Each row is a point on a landscape with many valleys, with its height.
A ball rolls from a point to the lowest of its 5 nearest points, and stops where none of them is lower. Distance is the straight distance between rows; heights are no part of it.
duso h=284: [156 118 101 167 179 207 119 128 102 117 132  69 138 142  79  91  74 100
 175 103 172 166 114 140 127 126 166 147 138 154 157 151 142 111 144 129
  81 124 103 177 143  86 142  94 131 151]
Nosom h=294: [124  82 149 124  98  11 147 121 116 124 128 139 121 124 187 169 149 152
 105 113  99 119 132 120 135 139  97 142 154 130  83 113 134 159 139 151
 190 140 140 106 119 170  75 137 117  99]
Tul h=238: [154 124 118 136 132 176 117 123 110 123  99 101 125 113 110 112 109 128
 148 100 157 111 128 123 115 129 140 123 130 159 147 150 118 123 131 101
  91 110 108 164 151  79 125  94 114 132]
pana h=85: [150 125 116 151 159 210 131 130 104 105 120  87 127 130  84 112  78 112
 164 117 171 159 114 133 128 107 165 144 131 140 155 151 115 108 141 132
  77 124  99 162 134  98 144 106 132 163]
gade h=239: [148 156 119 144  95 176 120 149 132 131 109 141 139 160 108 116 122 130
 145 185 123 169 106 138 143 129 119 135 135 113 134  98 119 114 125 125
 135 129 136  89 127 161 157 175 136 126]
zelo h=279: [138 155 106 120 137 196 139 135 129 108 113 134 135 134  92 119 100 124
 142 156 153 158  99 133 130 124 150 115 138 114 142 130 110  94 135 139
  93 122  99 119 128 129 157 133 139 163]
gel h=253: [148 158 117 128 142 185 130 126 115 110 118 123 125 121  92 126 106 127
 148 139 149 142 110 129 120 120 151 110 146 130 140 140 106  99 127 135
  99 118  92 130 124 106 145 122 137 160]
gik h=141: [131 135 107 126 160 204 135 140 114  99 134 125 133 128  77 108  85 119
 154 138 163 164 111 140 133 106 158 128 141 125 142 145 112  96 154 135
  81 124  97 143 119 119 157 129 152 177]
Vilu h=382: [122 116 127 133 107  71 142 123 122 136 143 154 121 140 158 147 149 149
 105 125  93 138 140 138 125 127  90 149 148 117  89 107 159 162 133 161
 149 150 157  86 125 177 100 143 123 105]
duzi h=75: [154 132 128 132 140 175 118 131 107 120 102 100 130 112 115 119 114 125
 148 107 153 103 130 121 119 133 146 129 123 152 147 145 118 123 122  98
  97 115 109 162 142  84 127  99 111 131]
nili h=220: [ 98 113 142 112 128  70 129 111 146 138 144 126 118 115 158 153 152 119
 114  98 116 105 148 129 138 128 129 121 113 121 135 124 129 150 113 148
 160 149 138 136 136 125 103  98 121 108]
zum h=163: [105 130 147 110 132  86 130 116 136 133 141 132 110 116 146 141 159 113
 113 112 120 105 150 125 138 132 120 116 116 119 126 123 139 154 119 154
 145 140 148 121 137 132 106 114 122 119]
nore h=403: [103  64 135 126 123  39 126 119 180 149 122 116 132 114 176 154 127 141
 106  79 112  81 150 117 122 132 133 110 102 134 124 127 129 113 111 115
 178 147 130 182 141 117 118  94 110  84]
rop h=212: [112 112 137 120 111  48 132 116 130 136 145 141 109 134 161 163 153 136
 102 113 100 130 132 125 141 136 101 141 144 116  97 110 153 158 133 169
 165 147 137  95 128 159  89 126 126 114]
Nafog h=327: [129 110 121 138  95  67 153 122 108 141 140 157 131 144 163 157 157 149
  95 137  87 142 138 147 126 120  87 166 149 116  94 103 152 162 145 144
 150 153 161  79 120 188  96 153 132  98]
geme h=101: [129 106 124 116 135 132 122 125 124 125 120 101 129 112 138 115 121 126
 130  88 141  86 146 129 112 128 130 134 112 147 145 142 142 145 122  89
 101 116 139 171 138  76 127  92 104 110]
Deg h=376: [103 100 137 122 135  87 132 112 164 148 139 131 123 108 161 139 133 114
 119  90 121  90 160 132 121 125 137 116  99 126 142 135 130 139 111 122
 144 150 131 158 152 112 112  86 113  91]
tole h=168: [152 143 107 137 134 191 130 122 117 112 112 115 128 118  95 123 107 125
 146 129 148 140 114 120 128 122 147 119 140 130 138 142 108 105 130 131
  90 125  93 135 131 107 147 108 137 151]
raz h=318: [131  86 131 132  86  24 154 123  98 131 120 155 138 120 192 169 137 164
 100 123  95 128 130 134 112 133  82 154 162 125  70 107 137 148 146 142
 178 161 151  85 130 186  74 146 126  92]
Kif h=292: [127 148 103 146 151 216 131 167 133 123 149 160 153 149  73  84  83 115
 153 174 150 186 101 134 135 106 153 139 122 111 149 140 111  55 171  95
  98 113 118 129  93 147 176 180 149 176]
kagag h=269: [101  50 149 118 111   5 127 108 172 148 115 102 149 110 190 141 126 143
 102  76 113  84 135 118 126 133 129 104 106 133 116 128 138 114 105 100
 184 149 124 198 133 132 127 122 119  74]
Vilo h=56: [121 136 138 111 139 145 126 124 129 126 125 114 121 106 123 121 146 122
 121 118 134  97 151 120 119 136 130 110 111 137 139 143 136 146 113 116
 116 116 130 147 137  95 129 112 121 133]
giz h=200: [146 121 114 160 187 213 122 144  97 112 128  70 138 142  67  95  71 108
 180 109 174 166 112 138 136 115 170 151 134 156 149 157 138 105 146 133
  81 119 101 177 132  90 147 109 139 169]
kom h=237: [145 161 111 121 125 183 127 133 121 115 116 136 125 133 101 127 114 124
 137 152 142 145 104 126 127 133 139 104 137 124 137 127 102 105 127 135
  97 119 107 114 120 122 150 126 140 152]
Vagu h=128: [129 146 108 131 155 204 134 142 117 112 131 132 132 135  81 102  81 123
 149 153 158 173  99 138 120 109 153 125 142 113 139 141 112  88 151 130
  85 119 109 134 119 128 159 137 161 175]
mobi h=304: [144 157 119 141 100 156 115 150 126 133 113 137 138 155 120 123 140 139
 129 186 105 155 112 125 136 139 107 130 131 125 119 102 137 125 125 118
 136 117 142  85 120 168 143 175 133 119]
rizo h=162: [110  85 153 119 117  15 131 115 147 147 132 122 125 111 186 165 146 139
 115 101 107 112 141 105 145 138 121 121 119 132 106 119 131 143 122 139
 199 142 121 150 124 152  90 122 114 102]
peve h=233: [112  71 151 123 120   4 130 113 155 148 119 117 135 109 188 154 142 128
 109  93 102  98 145 110 143 142 128 115 112 137 118 120 130 140 116 119
 193 147 128 170 126 143  97 113 114  91]
Nekol h=130: [116 122 138 106 140 127 121 120 127 123 124 118 124 110 135 120 140 120
 118 101 139  90 154 122 115 127 132 122 111 139 146 153 131 147 110 108
 112 126 129 156 140  90 128 103 119 129]
kig h=190: [107 104 136 111 133  84 137 113 160 136 145 132 120 115 150 139 144 114
 117 100 121  91 164 131 128 129 131 123 108 122 142 126 135 147 105 131
 144 150 135 146 143 111 109  92 115 110]
Vor h=267: [100  63 145 120 118   5 133 105 161 146 120 105 142 109 186 142 136 139
 107  82 108  85 151 115 135 132 126 110 108 133 110 117 132 127 105 114
 192 147 128 196 133 129 120 117 117  81]
ribas h=218: [136 169 125 123 119 158 120 128 126 117 119 136 122 129 114 125 143 133
 129 155 125 125 110 113 128 148 123 104 136 132 129 113 115 115 119 131
 116 111 120 101 123 124 144 142 131 145]
rotug h=126: [112 114 142 125 119  58 128 109 137 139 149 132 111 125 161 158 160 124
 117 108 100 118 144 117 142 136 118 131 128 124 116 116 139 153 124 162
 163 144 138 119 133 138  91 113 125 111]
rubo h=242: [108  84 144 118 125  31 129 113 159 144 124 118 124 114 169 155 147 130
 117  97 109  96 150 113 142 136 124 115 112 128 117 122 124 134 117 136
 189 155 130 160 134 134 100 106 109  93]
sis h=186: [140 158 116 141 127 190 125 150 135 127 131 157 148 153  93 106  94 124
 158 180 145 182  90 143 140 120 136 126 125  93 145 110 114  97 138 120
 114 131 124 104 113 150 177 165 151 152]
som h=86: [150 126 120 131 132 163 115 133 117 123 108  91 138 119 124 115 113 130
 142  97 147  96 136 118 120 128 144 129 118 153 143 147 119 133 127  90
 106 110 126 172 148  77 131  97 101 121]
gokuv h=143: [135 141 107 133 168 206 130 139 118 112 137 130 131 129  75 106  84 120
 154 143 162 173 103 138 127 109 156 132 136 127 143 150 116  87 146 139
  81 119 103 141 108 129 169 136 152 181]
Veviz h=434: [140 154 129 121 126 168 124 128 115 115 108 123 130 112 110 127 137 135
 127 126 135 111 129 116 119 133 144 113 128 146 141 149 111 122 119 115
 103 113 104 133 125  99 121 112 120 144]
Maf h=42: [148 152 123 123 132 181 130 125 116 107 109 123 121 116 108 121 115 123
 136 137 140 125 117 114 126 137 142 113 138 131 136 137 106 106 124 128
  99 119 106 134 124 102 138 122 133 146]
fum h=224: [136 155 132 115 126 160 121 128 115 116 112 117 127 111 110 125 141 129
 126 134 131 110 129 119 123 139 133 111 131 132 132 141 120 121 121 123
 111 109 122 125 126 109 133 124 123 145]
Tez h=223: [106 144 144 108 132 102 120 118 130 127 144 134 116 117 134 132 160 120
 113 133 114 116 137 130 128 140 117 119 119 124 124 133 143 152 117 141
 132 120 142 119 123 120 120 124 129 127]
fetog h=102: [121 111 126 112 139 133 117 124 135 136 123 100 133 115 138 112 119 119
 128  86 144  87 149 136 113 121 129 135 109 149 140 144 135 146 119  92
 101 114 142 169 150  79 136  96 110 100]
togev h=157: [140 148 124 149 121 192 126 153 127 134 125 156 147 158  92 100  99 116
 156 190 140 185 106 143 151 115 136 134 116  97 142 110 115  97 138 117
 119 137 130 106 109 158 173 169 154 144]
kizu h=303: [104  89 140 126 130  66 128 116 167 145 127 122 127 108 169 151 134 122
 123  85 118  83 153 124 131 134 129 117  99 125 133 127 122 132 107 128
 170 154 126 161 145 118 107  91 112  90]
Ponuf h=542: [126 160 132 133 112 126 123 136 122 125 131 147 121 146 131 120 157 145
 111 155 106 124 123 130 129 136 108 129 135 131 113 108 152 144 125 135
 133 112 147  81 119 150 134 158 129 126]
Malob h=164: [131 152 120 151 138 190 131 156 131 124 138 154 153 154  82  99  90 117
 156 177 152 189 102 140 138 108 144 134 121  96 139 126 112  86 153 112
 109 125 128 119 105 157 181 176 154 157]
domen h=285: [107 100 126 107 134  98 131 115 151 139 137 124 120 110 154 138 138 116
 118  86 131  92 158 131 112 125 127 122 101 133 142 133 127 144 118 122
 130 145 139 163 151 101 126  89 117 101]
dodag h=92: [157 131 113 142 139 184 123 125 108 117 107  89 127 116 105 113 104 126
 160 112 156 117 127 122 122 127 147 127 126 155 143 143 105 124 129 110
 100 113  99 157 142  85 130  95 112 138]
lufo h=21: [126 145 136 110 134 145 118 128 119 114 120 116 116 111 117 120 149 133
 124 122 132  97 143 120 122 136 129 112 121 141 140 143 119 143 116 118
 113 112 121 138 126 105 123 121 126 138]
lepir h=176: [129 156 142 115 131 137 118 125 121 124 124 127 122 115 124 119 159 129
 115 128 125 111 140 120 128 134 122 104 127 127 127 144 133 138 111 127
 123 114 126 124 129 111 131 130 129 138]
Lud h=293: [142 146 142 144  96 134 121 140 118 133 119 143 131 155 131 118 153 147
 110 174  97 141 122 138 125 132  97 150 136 129 114 110 152 147 130 122
 132 122 159  74 123 173 129 182 139 120]
bolet h=280: [135 120 125 132 103  94 142 124 115 148 138 150 131 148 145 142 152 143
  93 152  94 142 137 155 118 120  88 166 139 119 101  99 161 165 135 136
 142 144 167  78 128 185 103 165 137 107]
rav h=179: [105  95 124 112 134  94 127 122 160 141 133 112 123 116 156 127 124 119
 123  81 134  82 156 135 116 122 132 132 105 131 144 141 134 141 114 113
 125 138 139 169 156  91 130  77 113  83]
Fifo h=259: [101  93 127 110 135  91 137 121 159 146 139 116 122 112 163 133 134 116
 121  87 131  86 157 137 119 123 132 125 101 127 142 137 132 130 111 115
 138 152 138 167 154 102 122  78 109  93]
Sez h=295: [145 161 124 143 100 166 116 139 130 127 113 138 133 156 118 122 136 141
 130 183 111 145 113 126 136 144 122 127 139 115 118 104 127 119 124 124
 136 114 133  87 122 150 146 166 136 126]
Zap h=793: [163 127 108 149 140 179 114 123 103 119 110  80 133 125 108 118  94 124
 158 100 157 119 121 132 111 131 154 135 133 158 150 142 116 117 131 105
  96 115 106 170 149  73 127  85 108 129]
poveb h=64: [109 109 144 126 118  45 137 118 132 136 146 136 114 120 170 167 153 132
 113 111 103 126 140 122 142 131 111 139 140 125 105 116 132 162 127 168
 180 140 137  97 127 158  91 121 121 103]
nas h=225: [125 151 117 149 146 206 126 173 127 130 143 158 152 161  75  85  84 121
 156 181 144 194 105 133 144 104 156 139 117 103 148 136  98  70 157 102
 117 114 125 128  97 148 166 185 158 162]
vebo h=558: [117 147 138 124 128 117 123 131 127 132 138 141 120 141 130 123 160 133
 105 150 110 134 127 129 126 142 105 129 135 129 112 125 147 148 119 134
 136 109 145  84 123 140 129 155 128 129]
Pem h=49: [149 127 121 124 134 168 119 127 110 117 111  96 127 113 120 110 117 128
 139 104 147  98 137 116 115 127 140 123 127 156 148 150 113 131 130 101
  98 121 114 159 132  80 128 102 112 125]
Lazo h=507: [125 156 110 130 138 194 135 136 124 120 139 147 143 146  89 103  95 119
 156 168 148 174  92 143 136 115 146 122 127 103 140 127 109  79 144 127
  97 123 114 118 113 141 170 155 158 167]
Malan h=296: [150 159 123 149  95 170 119 148 128 130 110 147 139 154 109 114 138 131
 140 180 106 156 106 131 139 132 110 136 137 118 125 102 122 119 126 125
 139 124 139  83 125 166 149 170 134 123]
dugis h=188: [103 119 141 112 133  98 132 110 147 134 143 120 118 111 151 137 147 112
 116  99 121  92 155 129 121 126 123 123 105 128 144 138 129 150 111 134
 139 139 140 153 145 107 116  96 119 111]
Zis h=149: [131 146 103 132 162 209 130 147 126 115 143 139 141 141  78 105  83 125
 153 157 158 172  95 136 127 105 157 133 139 116 142 150 114  73 160 123
  85 111 116 132 109 133 167 153 155 183]
Tef h=211: [131 157 138 114 127 153 120 122 122 118 119 123 120 115 114 124 150 126
 124 139 126 105 132 115 126 138 129 106 127 138 131 140 117 135 112 120
 117 113 120 126 125 108 128 128 127 142]
Gegup h=206: [135 148 106 127 143 198 134 137 124 114 132 146 136 137  85 111  89 121
 149 154 155 169  96 138 132 114 145 125 137 107 139 135 108  90 137 134
  87 124 110 126 118 133 161 138 152 169]
pab h=124: [154 136 115 134 151 203 133 125 114 105 118 116 136 123  83 125  87 117
 152 128 165 150 108 131 128 120 152 133 141 139 146 147 109 104 139 135
  83 126  88 142 132 108 138 106 142 159]
litug h=283: [144 139 135 119 136 160 122 122 113 115 113 110 127 103 119 115 138 123
 122 118 139  97 144 117 117 132 138 118 116 149 138 143 119 132 117 103
 102 114 115 145 128  94 127 115 118 132]
Lim h=473: [115  86 160 122 113   4 133 111 130 134 129 128 124 114 181 161 139 142
 119 102 105 115 138 103 147 138 117 129 133 132 104 118 131 152 130 148
 209 144 135 139 121 157  81 136 118 103]
suzim h=400: [129 160 137 117 126 148 122 129 126 119 117 127 121 122 119 128 148 133
 120 135 121 116 123 117 129 144 128 106 129 132 127 127 124 123 122 129
 111 113 125 111 121 116 131 134 125 144]
vinut h=198: [145 155 134 117 131 168 124 127 123 113 117 120 125 119 107 131 130 132
 131 142 132 122 117 113 123 135 133 111 137 139 128 136 113 109 121 123
 109 108 108 120 120 119 138 122 129 155]
zunen h=91: [149 142 123 128 135 175 122 122 109 119 107 106 129 108 104 120 114 119
 144 109 151 113 131 126 109 132 137 121 126 140 147 147 107 122 126 108
  97 115 113 152 135  84 127 103 119 141]
Peg h=272: [137 166 115 129 131 189 132 135 119 111 125 138 137 131  95 122 106 126
 146 154 158 157 104 133 122 127 143 113 139 106 141 122 108  98 140 139
  98 119 103 123 125 127 161 140 145 164]
Lenet h=170: [106 121 146 109 135  93 134 112 145 134 146 130 118 113 147 134 149 115
 112  95 124 101 154 120 129 128 124 121 111 126 132 138 140 155 112 132
 143 138 145 139 136 120 115  99 114 110]
zozi h=127: [106  90 127 107 142 117 127 117 145 137 131 108 117 110 150 113 124 112
 123  82 132  86 153 129 110 121 129 124  97 134 145 141 141 140 109 100
 117 142 140 163 152  90 134  91 110 100]
pek h=342: [ 95  58 136 122 117  23 129 113 182 156 124 105 144 109 180 143 124 135
 103  75 113  83 142 118 117 134 127 110 100 135 121 131 129 116 112 108
 178 143 131 191 135 115 124 107 113  81]
pame h=679: [128 128 110 136 173 217 130 151 119 110 145 118 136 133  67 101  75 118
 163 136 159 179 101 133 135 113 159 140 137 138 143 161 123  78 157 129
  79 114 107 141 108 118 164 143 151 187]
meba h=193: [143 160 126 121 118 172 123 127 125 114 112 140 124 117 116 131 135 131
 133 147 128 125 116 116 125 136 138 105 135 127 133 126 109 114 122 126
 103 120 109 119 116 124 141 134 130 154]
lizi h=461: [139 153 133 139 102 139 119 135 122 132 120 139 124 150 128 123 158 144
 112 171  98 138 115 133 132 142 107 139 136 131 110 106 146 141 127 112
 139 120 148  72 120 165 138 172 133 123]
duzum h=98: [114 103 149 122 120  38 135 118 138 142 139 133 112 121 168 165 153 126
 114 105 110 120 140 114 146 138 123 131 132 128 108 120 133 152 127 159
 185 147 132 126 134 148  87 113 120 107]
Zegab h=499: [133  98 122 139  96  58 154 118 108 142 139 158 134 146 168 162 143 151
 100 131  93 140 138 148 117 121  84 162 150 115  93 106 147 154 146 153
 154 159 160  79 126 198  92 146 128  95]
zapov h=250: [118 125 137 132 106  86 136 120 110 139 144 153 117 156 152 138 151 146
  94 138  97 137 128 144 126 125  98 156 146 128 101 107 161 162 137 147
 143 139 163  85 125 169 101 159 136 115]
Fivip h=132: [161 118 105 161 145 197 122 127 109 126 110  80 130 133  91 104  84 115
 169  93 169 135 110 140 125 122 161 138 137 152 153 141 118 116 140 114
  90 116  97 179 152  73 132  87 117 134]
tuziz h=344: [146 164 120 136 110 171 121 143 135 125 108 143 136 148 111 119 127 127
 138 183 124 154 103 129 128 130 127 122 141 114 126 107 113 113 127 125
 126 120 128  93 125 148 160 164 141 142]
ded h=151: [151 139 112 135 169 206 137 132 106 102 130 117 135 124  81 115  83 116
 159 134 167 164 105 132 125 107 160 135 141 131 146 154 120 106 146 138
  80 122 102 153 121 110 154 110 142 179]
pepi h=265: [103  84 141 131 120  36 132 111 175 153 129 116 127 112 176 145 136 137
 109  84 111  81 148 118 129 129 139 115 103 128 124 126 125 126 110 125
 184 152 129 170 143 126 105 100 105 100]
Biz h=81: [147 152 116 149 131 193 127 155 129 134 132 161 146 152  91 101  94 117
 160 192 143 184 107 151 146 107 141 132 124  85 148 113 110  99 147 117
 120 133 131 105 108 157 178 180 150 154]
pudim h=228: [134 164 123 133 111 158 115 137 129 123 111 147 132 139 118 120 139 132
 127 167 124 131 112 122 133 149 118 111 133 127 119 113 115 124 119 128
 119 107 125  94 119 134 142 149 131 139]
Keguz h=264: [110 145 142 116 120  94 121 122 134 136 143 144 112 140 148 135 159 132
 103 128 106 127 135 133 129 138 107 131 135 124 108 120 159 160 120 152
 142 119 155  94 125 140 119 140 136 127]
Vodi h=204: [112 136 134 125 118  86 118 121 130 134 148 147 115 140 146 142 154 128
 104 137 107 133 135 139 135 132 101 139 139 123 105 114 163 162 126 151
 143 125 157  87 127 147 114 141 129 126]
Fef h=154: [106 119 141 116 123  71 132 115 141 139 146 141 111 124 150 153 159 125
 114 112 112 121 146 126 143 135 114 129 123 123 124 121 147 155 116 163
 149 138 137 113 133 132 104 114 121 117]
fezun h=288: [127  87 139 128  99  14 146 113 116 131 127 148 125 125 189 174 144 157
 106 110  99 125 129 117 129 137  95 148 159 127  75 114 133 146 146 147
 180 146 143 100 123 183  74 138 115 101]
bal h=169: [126 143 102 135 163 213 132 170 130 113 148 148 144 143  74  93  80 112
 155 154 160 178 101 137 124 107 160 142 132 125 140 154 116  63 167 108
  86 107 113 136  96 132 169 165 155 181]
rom h=371: [120 157 129 117 115 130 118 129 129 119 128 136 114 135 129 131 162 135
 112 150 111 126 130 115 134 146 107 115 134 141 121 124 136 143 119 130
 126 107 142  97 116 134 138 149 134 139]
Zofu h=436: [135 127 104 146 180 215 132 150 106 106 136 102 140 130  65  98  71 118
 163 130 165 168 110 132 135 113 167 144 134 144 145 166 127  94 152 133
  75 119 106 162 113 109 150 127 149 182]
nok h=112: [149 124 109 154 171 217 128 131 104 108 128  85 134 129  74 105  83 116
 172 113 167 163 108 141 134 116 165 147 133 147 150 152 130 112 150 138
  81 128 101 165 130  93 151  99 136 163]
vigin h=68: [143 131 125 119 140 160 120 122 119 115 111  99 131 109 118 110 127 127
 139  99 150  96 141 121 113 130 136 130 123 150 146 153 123 137 120  97
  96 108 125 161 139  81 128  98 111 124]
lefe h=906: [108 104 144 121 119  44 126 106 151 136 141 127 120 117 162 160 159 117
 115 102 113 108 156 123 139 128 122 120 115 124 118 120 129 148 116 157
 180 149 131 140 133 140  92 103 114 102]
navin h=387: [105  95 146 120 132  65 129 111 155 150 135 121 117 108 162 148 147 120
 116  94 121  94 156 125 132 135 127 119 105 121 138 126 129 143 112 137
 170 154 134 151 141 123 102  88 119  99]
mapef h=270: [130 139 132 136 106 112 134 135 119 143 131 143 124 152 131 133 154 149
  99 167  91 142 129 135 128 127  88 152 138 125 112 103 160 156 129 128
 135 130 166  72 126 175 122 171 136 117]
talu h=118: [125 101 129 127 103  48 152 114 123 141 142 149 122 143 172 164 143 153
 103 125  97 135 137 127 125 131  90 151 158 128  87 108 148 154 141 161
 163 144 143  82 135 180  85 140 118  97]
pire h=125: [115 123 142 109 141 123 125 114 131 129 135 117 120 111 133 120 143 120
 120 108 133  94 158 127 122 128 131 122 109 133 143 145 132 149 109 112
 115 124 137 153 142  91 126 103 126 120]
Bulu h=302: [147 163 122 143 102 161 123 150 133 129 118 141 136 151 108 122 133 135
 133 183 123 155 103 140 136 138 119 126 131 113 126  96 123 119 119 133
 129 120 127  92 125 159 150 165 138 130]
tamu h=226: [142 166 114 121 113 165 127 132 132 122 117 140 124 136 112 128 128 136
 137 165 132 137 106 122 134 143 127 113 137 125 130 120 116 110 122 125
 116 115 114  98 123 128 143 144 134 137]
Debu h=243: [129 150 121 154 147 204 127 183 128 136 144 167 163 159  76  86  90 108
 159 185 152 194 106 136 140  98 150 148 107 102 149 138 108  62 166  98
 122 116 135 116  90 157 165 191 159 163]
zogef h=116: [163 120 112 155 157 202 126 129 103 114 111  84 132 130  87 114  81 114
 167 104 169 137 118 134 118 126 160 136 134 150 148 141 117 111 135 124
  96 123  91 170 143  87 135  92 125 147]
Dezep h=266: [135 160 130 133 109 146 114 139 116 124 117 142 126 150 122 123 157 141
 118 169 108 136 112 124 136 143 110 126 132 131 119 112 136 135 124 120
 133 113 136  84 119 154 139 165 135 126]
Kemu h=262: [111  79 147 125 121  24 132 109 165 148 127 117 129 107 174 152 137 129
 110  92 110  93 154 116 133 138 131 114  98 128 121 129 127 133 117 131
 194 150 127 170 133 125 100 109 111  86]
mas h=268: [120 133 132 137 108 103 127 131 112 142 139 142 123 152 143 132 155 143
 100 152  97 138 128 142 118 132  99 146 147 125 103 102 160 162 129 137
 132 122 165  81 124 173 115 168 137 114]
vukup h=100: [111 133 142 113 136 117 129 121 126 132 129 131 121 105 131 125 152 118
 116 105 134  95 151 125 115 128 126 122 108 129 140 143 132 147 114 124
 122 120 135 144 131 101 119 111 121 124]
zos h=276: [127  99 130 126  99  37 147 119 114 138 136 148 129 132 177 171 142 154
  95 119  96 130 133 137 122 124  88 153 157 125  76 107 138 150 143 161
 166 153 153  80 122 190  81 141 122  95]
gisoz h=177: [135 151 124 147 133 201 123 170 132 136 137 161 159 160  82  93  98 111
 160 189 155 189 106 143 146 101 142 140 112  87 148 118 113  86 153 104
 118 117 135 110 101 158 178 182 154 155]
ged h=87: [131 122 125 121 141 149 124 124 125 125 117 104 126 103 131 108 123 126
 129  97 145  93 145 125 109 129 128 127 115 141 144 153 129 139 116  90
  98 115 136 167 140  79 129  98 113 114]
niza h=203: [127 148 109 142 144 198 132 161 125 130 139 155 150 149  80  92  83 116
 157 174 153 190  99 144 134 102 147 133 130 103 140 135 111  73 155 109
  99 117 120 126 101 144 178 176 153 168]
Verof h=308: [164 124 105 149 143 191 125 121 103 115 112  88 134 124  95 119  94 126
 156 105 166 128 126 132 116 121 154 133 135 149 148 138 115 122 141 113
  88 123 100 170 149  72 129  95 117 140]
Negi h=161: [ 99 128 138 115 127  73 130 120 139 135 151 139 104 125 150 140 156 122
 112 115 109 119 143 127 131 135 115 122 129 123 118 113 148 160 122 160
 150 135 144 115 129 143 109 125 126 122]
semip h=251: [110  75 157 130 115   4 123 114 146 142 121 122 134 110 182 159 148 138
 108  98 110 101 140 105 146 138 126 115 121 134 105 115 135 147 114 125
 199 146 129 166 128 145  92 125 119  91]
ser h=166: [111 129 139 119 122  75 131 120 131 132 152 141 111 137 153 148 158 127
 108 127 105 126 140 134 132 133 107 130 133 117 112 112 144 161 126 163
 152 138 145  97 132 140 102 120 122 116]
gev h=278: [120  99 135 122 110  31 141 116 117 135 136 149 111 129 185 170 141 145
 109 121  99 133 132 120 130 130 102 145 153 124  90 107 137 153 140 161
 177 142 144  96 123 170  78 130 116 103]
kogu h=538: [120 106 131 132 106  50 138 120 124 142 148 147 114 138 165 161 152 144
 106 122  94 130 131 133 130 127  96 152 151 121  91 109 150 161 136 167
 166 146 153  81 131 169  89 135 120 103]
bip h=210: [108 112 135 109 140 115 126 118 142 137 136 117 123 110 147 124 140 116
 116  90 133  86 156 128 119 120 131 123 105 130 144 147 135 148 111 104
 125 139 142 156 140  96 122 101 110 111]
vol h=131: [155 138 121 132 140 186 126 123 111 110 108 108 125 118 102 123 104 128
 147 125 155 127 122 124 116 122 147 119 139 144 145 140 106 121 129 122
  98 117  99 149 138  89 132 106 121 141]
bonov h=138: [114 125 131 127 116  76 136 119 127 139 147 150 116 142 159 149 160 141
 105 123  96 142 135 139 132 127 102 145 148 120  98 110 151 168 129 159
 143 138 155  80 127 158 103 139 123 102]
Kopub h=395: [113 151 139 115 126 114 125 124 123 128 147 138 114 126 131 136 160 128
 108 138 114 122 135 121 128 142 113 118 129 121 117 128 149 151 115 131
 126 114 135 104 119 124 130 142 137 130]
Leb h=99: [131 113 127 124 135 152 118 126 114 128 114  91 130 116 124 105 117 123
 140  86 147  92 143 125 107 124 136 133 112 158 145 158 127 133 124  85
 100 106 126 169 143  75 126  95 104 114]
medet h=178: [152 144 128 129 133 174 131 130 111 113 106 113 129 112 104 121 122 124
 135 126 144 116 120 118 115 130 147 117 134 144 142 145 102 122 121 116
 103 121  96 148 132  91 121 108 116 145]
kek h=181: [112 138 144 112 130  91 127 111 128 129 151 140 112 124 145 144 159 127
 112 120 113 116 141 125 136 132 110 125 125 121 118 127 148 158 114 154
 135 134 143 104 126 140 119 128 130 126]
gizo h=95: [153 160 121 145 106 180 122 148 135 132 117 152 151 165 105 105 112 124
 154 187 128 178  98 144 138 115 127 134 128  96 141 101 114 110 136 124
 129 129 126  89 124 164 165 170 137 137]
zafo h=258: [123 137 134 122 115 107 121 135 118 141 140 139 119 144 140 138 155 140
 104 148 100 130 129 131 127 133 101 143 132 127 107 106 165 157 128 138
 137 113 155  86 118 153 123 157 134 124]
los h=236: [129 167 131 125 114 144 117 134 122 118 127 135 119 134 120 125 147 137
 124 153 123 123 121 115 128 151 115 109 133 133 124 119 130 119 122 128
 119 110 127  92 121 127 137 156 133 140]
pifas h=142: [120 143 146 109 137 120 116 121 130 129 133 131 115 114 131 123 165 123
 112 115 121 104 145 123 126 141 117 111 118 133 136 136 136 152 111 121
 126 122 135 134 128 105 120 121 124 132]
far h=343: [105  83 133 121 126  71 134 117 174 147 133 119 130 113 167 138 128 121
 118  83 133  78 154 125 112 122 135 118 103 137 136 130 121 123 110 123
 151 152 128 176 153 113 118  83 104  83]
Dosor h=167: [109 139 149 108 129 106 124 117 129 133 138 130 113 111 138 126 160 116
 109 120 119 101 149 123 130 136 128 115 115 124 133 134 140 147 116 130
 124 126 141 128 128 114 120 115 129 133]
davus h=289: [128  88 136 129  99  30 148 115 112 128 132 154 125 133 188 166 136 158
  97 119  90 132 126 122 126 128  89 155 163 126  77 110 133 147 145 159
 181 153 143  93 115 181  76 143 127  98]
moli h=255: [137 168 107 127 121 177 128 132 134 118 120 144 135 140  99 123 116 127
 140 161 134 162  93 134 132 132 135 111 139 111 133 110 109 100 131 138
 111 119 111 108 125 130 157 148 150 152]
mube h=390: [142 166 112 139 116 175 122 142 133 120 118 148 137 143 109 112 125 127
 143 175 130 153  97 133 136 125 130 117 143 108 133 104 108 104 126 130
 114 124 120  97 120 140 163 158 143 138]

Where does a ball stop that starts at each point below?
dugis -> poveb
Deg -> poveb
domen -> Pem
Kopub -> poveb
nore -> poveb
Fifo -> Pem
